A landscape with many valleys, sampled at points; each row gives a point and its height.
A ball rolls from a point to the lowest of its 2 nearest points, and stops where none of them is lower. Distance is the straight distance between rows; heights are no part of it.
Q_718 height 308: [  6  -7  13 -14  62 -11 -13 -21  -2 -14  30  19  26  18 -48   7  21  15
  25 -47]
Q_698 height 208: [  8 -17  36 -36  44  -7  28 -18   8  27 -17  35 -11 -26 -15  33  39  15
 -22   5]
Q_885 height 574: [ 32   1  40  -1   0  11  12  51  16 -55 -17 -25  -1  38   6  35  51 -12
  20  -1]
Q_709 height 666: [ 17  44  12  -6  37 -30 -16  18  72 -25  20 -14  -4  -8  19  10  21 -40
  -5 -11]
Q_222 height 605: [  9   7  12   0 -35 -28 -23 -24 -15 -23 -22 -21  19   2   7 -16 -23 -10
  39 -47]
Q_683 height 677: [-50  26 -25  14 -52   8 -17 -38  31  23 -11  40 -14  -5  11 -43   6   9
  29 -29]
Q_250 height 495: [ 28 -31  38  -4 -14  18   0  45 -18 -15 -30  17  -7  12  21  31 -10 -30
  15   7]
Q_554 height 307: [  0 -23  22  -8  21  13   5   2 -16  37 -27  35 -13 -36 -22  19  33   8
 -13  16]
Q_186 height 644: [ -4 -43 -17  31 -22   9  49  74 -33  10 -16  -6   0  34  33  20   0  20
  -4  15]
Q_820 height 257: [-13   6 -38  29 -16   2  25  18  18 -26  32 -26  29  58  48  14  -4  10
 -37  14]
Q_608 height 475: [ -4   3 -25  34 -18  17  20  15 -21   6 -21 -14   6 -10 -28   5 -43  21
   7  26]
Q_565 height 433: [ 34 -15  16   0  14  26  -7  46 -29  -4 -36  30   7   1  22  26  35  -8
  10   7]
Q_483 height 760: [ 13  24 -42  31  26  15  -5  -7  18 -13  -8  13  26  17  28  -2 -16  -6
 -13  16]
Q_419 height 445: [ 27   6 -14   4  43 -11 -25 -13  -8 -20   6 -21  17 -17  18 -19  23  -8
  -3   3]
Q_173 height 459: [ -4  -1  19  -2 -72  10   5  13 -20   5 -21   8   9  30 -23  26 -30   9
  14  20]
Q_223 height 650: [-25  28 -25  21 -46  17 -26 -26  12  23   1  21  11   6  11 -25 -32  -4
  22 -22]
Q_882 height 462: [-32  24   7 -10 -82  18 -12   0 -24   1  22 -20  16  13  -3  -3 -17   8
   5  16]
Q_868 height 619: [ 10   4 -20  10  57 -14 -14 -25  31  -9  -8  17   8 -13   7   5 -32 -14
 -33  -9]
Q_184 height 487: [ 18  -2 -42 -14 -39   2 -30  -7  23   9  28  13 -25  11  32 -15 -35 -24
  17 -26]
Q_833 height 411: [ 20   1  27  -6  50 -20  33  -8   3   2  14 -13  -2 -36  -7  40  43  14
 -34 -64]
Q_525 height 353: [-32  33 -54  29 -21  39 -16  13  14   0  36   5 -21 -13  11 -36  37  18
 -18  30]
Q_23 height 504: [-32 -13   5 -15 -68   4  17  10 -37  -3  33 -35  27  25  18  11 -21   9
  -4  21]
Q_668 height 512: [ -7 -26  50 -20  23  -8  25 -36 -11  39  -1  20  -3 -43  -9  24 -12  -9
 -16 -34]
Q_438 height 531: [  9 -37 -20  10 -10  17  19  59 -47   7 -34  15 -13  14  20  -3 -41  -3
  20 -10]
Q_741 height 580: [ 14 -19  14   3   7 -16 -18  -8 -28  15  -7 -16  -8 -40 -17  -2 -15 -15
  -3 -22]
Q_66 height 632: [  5 -27 -11 -28 -38 -11  -3  -5 -28 -13  -1 -16  -1   8  -2 -24 -49   5
  24  28]
Q_402 height 404: [  4  -4  39 -41  18 -48  -5 -18  25  21   6  -2 -22 -21  -8   5 -24 -33
   0   1]
Q_803 height 449: [ -5 -25 -17   8 -51  10  26  39 -47  14 -38   7  -3  17   7  -8 -31  20
  54 -26]
Q_845 height 564: [-19   8 -28  22 -15  -1   3  -1 -11  16 -13 -11 -18 -23 -51 -13 -41  20
  -8   6]
Q_691 height 751: [-30  -2   9  19  50  12  24 -51  -9  36  19  -2   3 -50  18 -21   7  -6
 -36 -24]
Q_582 height 727: [-30  -7  -4  11  33  13  10 -52   9  53  22  17 -22 -31  34 -31  -9 -32
 -19 -33]
Q_2 height 576: [ 15  -2  32  -6 -41 -17 -26  -3 -22   9 -25  -6   2 -12 -18   8  -5 -13
  37 -43]
Q_897 height 707: [-27 -12   0   5  54   9  37 -34   2  25 -19  29   1 -38 -31  -2  24  31
 -21  15]
Q_230 height 443: [ -3   2  -7   0 -18  25   9   7 -16  -4 -13   2  13  -1 -14  -5  21  27
   2  78]
Q_454 height 743: [ 27  10 -44  12  13  21  -6   2  24 -26  13  10  16  46  56  -5  14 -12
  -1  16]
Q_476 height 152: [ -4 -26   8  26   4 -10  38  13  16 -50  -4 -25  36  75  11  16  38  19
   0  13]
Q_495 height 601: [ 21 -27 -17  10   0  20  23  73 -40 -11 -28   3 -15  30  36   4   6   4
  -5   6]
Q_279 height 626: [ -2  20  -2   4 -46  -6 -27 -20  -3  -5   3  -6  21  20  23 -16 -37 -15
  22 -24]
Q_118 height 583: [ 11   8  -9  -7  18 -23 -31 -16  31   3   8   7 -16  -5  16  -8 -44 -33
 -16 -11]
Q_678 height 280: [ 10  47 -11  22 -15   8 -23   7  -2  -7   9 -30  12   8 -16   7  34  15
 -27  20]
Q_871 height 682: [  1  -9 -12 -39 -25 -18 -30 -19   0   4  18  -8 -19  -3   9 -38 -43  -4
   8  29]
Q_275 height 345: [ 11 -14  38 -21  54 -13   3   1  26 -31  26  27  14  10 -43  32  34  22
  22 -74]
Q_361 height 753: [ -8 -11  22 -24  -7  -6 -17 -15   1  30  -5   9 -23 -23 -23 -12   2  -1
  -8  56]
Q_512 height 491: [ 24 -10  45   4  19 -13  -9  31   8  -7  -5  -5 -12 -43 -13  47   4 -29
 -11 -53]
Q_971 height 202: [-10 -10   3  22 -16 -10  25  19   6 -39  19 -38  35  53  32  22  21   9
 -30  24]
Q_669 height 346: [  9  23   3  11 -42   8  -5  17 -10 -13   8 -31  13  20  -8  25  -4   4
 -27  31]
Q_337 height 631: [-26   5 -30  -6 -18 -24  -6 -30   2  15 -18  -2 -18  -5 -39 -34 -50  21
  12 -10]
Q_13 height 573: [-32   6 -16   2 -39  27   6   6 -13   1   8   0   3 -10 -13 -18 -19  23
  -1  73]
Q_581 height 645: [ 21  45  -8 -15  19 -28 -24   9  55  -7  17  -9 -16  11   8  11  16 -17
 -21  16]
Q_257 height 470: [-23  -2  47 -25  14 -19   9 -49   6  47   5   6 -12 -28  -1  -4 -13 -24
  -5 -15]
Q_277 height 324: [  6  22 -37  14 -35  16  -5  18  12 -19  35 -18   6  36  41   8 -28 -13
 -28   5]
Q_874 height 175: [-14  51 -23  28  -3  19 -29  -6  19  19  23  -2  -8  -3  -1 -18  53   8
 -27  15]
Q_978 height 539: [ 23 -16  37  -2 -12  -4 -21  31  -9  -4 -26   9 -17 -13 -10  30 -20 -30
  18 -54]
Q_639 height 646: [ -4  17 -33  19  60  -7   5 -28  21   4 -16  19  18 -17 -21   5  -7  20
 -32  -3]
Q_61 height 351: [-16   1 -14  28 -47  17  22  17 -30  15 -36  -1   3  -7 -35  -1 -36  29
  49 -14]
Q_352 height 374: [ 27  -9  -7  14  21   1  -4  -1 -16 -40  -3 -27  25   5  30  -8  -3 -12
  -2  23]
Q_148 height 714: [ 18   9  34  -1  -2   1   2  16  37 -51   5 -29  15  32  36  16   2 -28
  -5  35]
Q_598 height 701: [-21  -4 -37  12   8   6 -12 -33  21  47  14  25 -27 -21  14 -38 -27 -18
  -9 -16]
Q_177 height 676: [-41  14 -27  25  68   9  32 -41  25  25  -7  25   7 -32 -13 -16   8  28
 -28   5]
Q_475 height 415: [ 12 -14  13   5   3  33 -11  39 -35  33 -36  44  -3 -25   4  17  15  -6
   2   6]
Q_597 height 85: [ 18  -9 -14  24   9   5  38  26  -6 -41 -29 -11  21  56 -12  27  20  25
   1  16]
Q_989 height 692: [ 21  30  42  -7  11 -16 -19  23  51 -36   6 -20  10  -5  17  20   3 -44
   5  20]
Q_968 height 479: [ 31 -49   0   1   9   2  12  13 -33 -31 -21 -13   3  -2  15  -2 -30 -13
  13  24]
Q_894 height 880: [-47 -18   1  14  -3   4  31  -1  -8  35 -19  16 -55 -31 -62 -14  -5  19
 -14  16]
Q_731 height 616: [ 25  41  -5 -15  17 -21 -26  12  30 -39  25 -28   4  32   9  -4  42  -7
  12  10]
Q_225 height 304: [ 17   2   9  -5   6  19  -5   9 -21   0 -27  17  16   4 -22   7  58  20
  20  42]
Q_336 height 728: [ 14  11   4  15   6  10   3   5  35 -43  12  -8  31  58  62   7  18 -21
  -4  21]
Q_782 height 617: [-26   7 -29 -45 -58  -1 -19 -25  -2  -5  12   6  -2  13  22 -45 -29  16
  28   9]
Q_479 height 544: [ 33 -22  45  -4  -7  14   9  50  14 -45 -23 -20 -16  15  14  33   9 -28
   7  11]
Q_765 height 803: [-31   4  20 -27 -25 -18 -14 -29  10  39  20  -8 -42 -16 -14 -35  -7  -8
  -9  20]
Q_64 height 258: [ 17   0   7 -26  47 -15 -11  -7   6 -16  -6  17   8  22 -47  15  40  20
  18 -14]
Q_825 height 310: [ 18 -11  44 -39  32 -35  12   3  21  20  -6   8 -27 -29 -18  36  11 -17
 -13   4]
Q_587 height 182: [ 26   1 -12  -1  34  -3   2   6  -2 -46 -23  -1  14  33 -30  13  23  19
  11   3]
Q_315 height 409: [-12   7 -23  -9  56  -5  -6 -36  -3   9   9   3   6   3 -27 -41  45  29
  12   5]
Q_492 height 683: [-33  23   5  25 -24  13 -29 -27   5  35   5  18   1 -19  -7 -25 -15 -12
  -1   5]
Q_540 height 554: [ 10 -36  30   0  18  -8  -1  -4 -26  26 -13  19  -4 -49 -13  20 -15  -8
  -6 -52]
Q_182 height 369: [ 15  -8  41 -36  44 -14  33  17  10   4  31  36  -6  11 -17  38  57  31
  10 -81]
Q_517 height 400: [ 17 -16  44 -40  34 -20  17  42  37   5 -14  30 -42 -26  -7  50   4 -18
 -17 -34]
Q_39 height 776: [  5   6 -27  45   8  22  -1  -9   6   0  -5  16  39  11  47  -3 -52 -25
   4   8]
Q_742 height 565: [  5 -45 -14   6 -21 -10  31  12 -38 -21  -5 -30   8  14  10 -13 -53   4
  17  15]
Q_891 height 579: [-34   7 -28 -37 -71  -8  13 -17 -21 -21   4 -20  23  24  22 -26 -23  34
  30  -2]
Q_290 height 725: [-30   9   8  34  18  10  -8 -31  -7  37   5   2   7 -45  -7 -20   3 -11
 -23 -11]
Q_763 height 615: [ 13  -3 -36 -14  15  -1  -7  -3 -23 -17   6 -22   1  -4  -3 -40  30  27
   6  53]
Q_399 height 614: [ -8  -4  20  -8 -28 -27 -19 -25 -21  28  -5 -19 -17 -26 -24 -22  -4  -6
  18 -35]
Q_344 height 671: [-23   4 -18  -3   5 -24 -11 -41   7  34   7  -4 -27 -13 -13 -36 -37  -7
 -13 -27]
Q_445 height 381: [ 24  -5  -4  23   8  31  16  34 -32  -4 -36  14  25  12  -1  22  39  16
  14  16]
Q_9 height 386: [ 17  11  45 -30  46 -14  54 -14   5   5  34   0   9 -12  -7  36  63  23
  -3 -67]
Q_605 height 839: [-43 -12  16 -13  -8 -11  20 -25  -3  35   0  -5 -60 -20 -43 -28  -3   3
 -23  20]
Q_957 height 444: [ 31   2  28   6  44 -10  -4  19   7 -22  -3  -2   9 -31 -12  43  49   2
 -11 -59]
Q_705 height 355: [-10  11  -9   2  53   0 -20 -31 -17   5  27   6  32  13 -36 -24  35  16
  29 -27]
Q_282 height 593: [ 26  28  22  -2  -2  -6  -5  25  15 -53   7 -35  18  53  -8  22  48   0
  19   8]
Q_809 height 410: [ -2  21  28  -6 -63   3 -26   3 -10  13   3  -9   2   6 -23  15 -14  -5
   3  22]
Q_748 height 403: [ 11  -9 -55 -12 -48  28  -2  12  13  -7  43   3 -14  28  47   7 -33 -16
  -6   0]
Q_890 height 505: [ -3 -12 -27  -7  46  -7  -3 -26  -6   8  -5   0  -5 -27  -7 -41  21  18
  -7  40]
Q_331 height 674: [-32  -5   9  -2 -41  13 -11 -11 -10  16 -10  17  -6 -17 -32 -22 -23  12
  14  50]
Q_472 height 489: [-41  24 -42  27 -17  20 -12  -4  25  25  24  10 -37 -15  -7 -35  -4   5
 -31  19]
Q_514 height 546: [-52   0 -37 -29 -64  16  17  -1 -24  -2  39 -22  16  25  30 -19 -40  18
   7   7]
Q_103 height 541: [ 31   2 -25  11  -2   8 -33   0  32  -2  20  11 -14   3  46  -1 -29 -46
  -4 -17]
Q_815 height 511: [ 30 -13  15  -2  43 -22 -15  -1  -8 -14  -1 -22   0 -41   2   5  13 -16
 -10 -13]

Two balls start at each pair of points below. Name the first point that both come to, or write none.
Q_871, Q_184: none
Q_512, Q_868: Q_597
Q_731, Q_103: none
Q_177, Q_890: Q_597

Call two points neighbours if one is among the 2 nearest of the other. Go from one point of each pair to the other, from neighbour to neighbour, staying as low as possible. Name the highest point that can't be avoided.
Q_352, Q_809: Q_871
Q_597, Q_825: Q_512
Q_597, Q_352: Q_741
Q_225, Q_825: Q_565
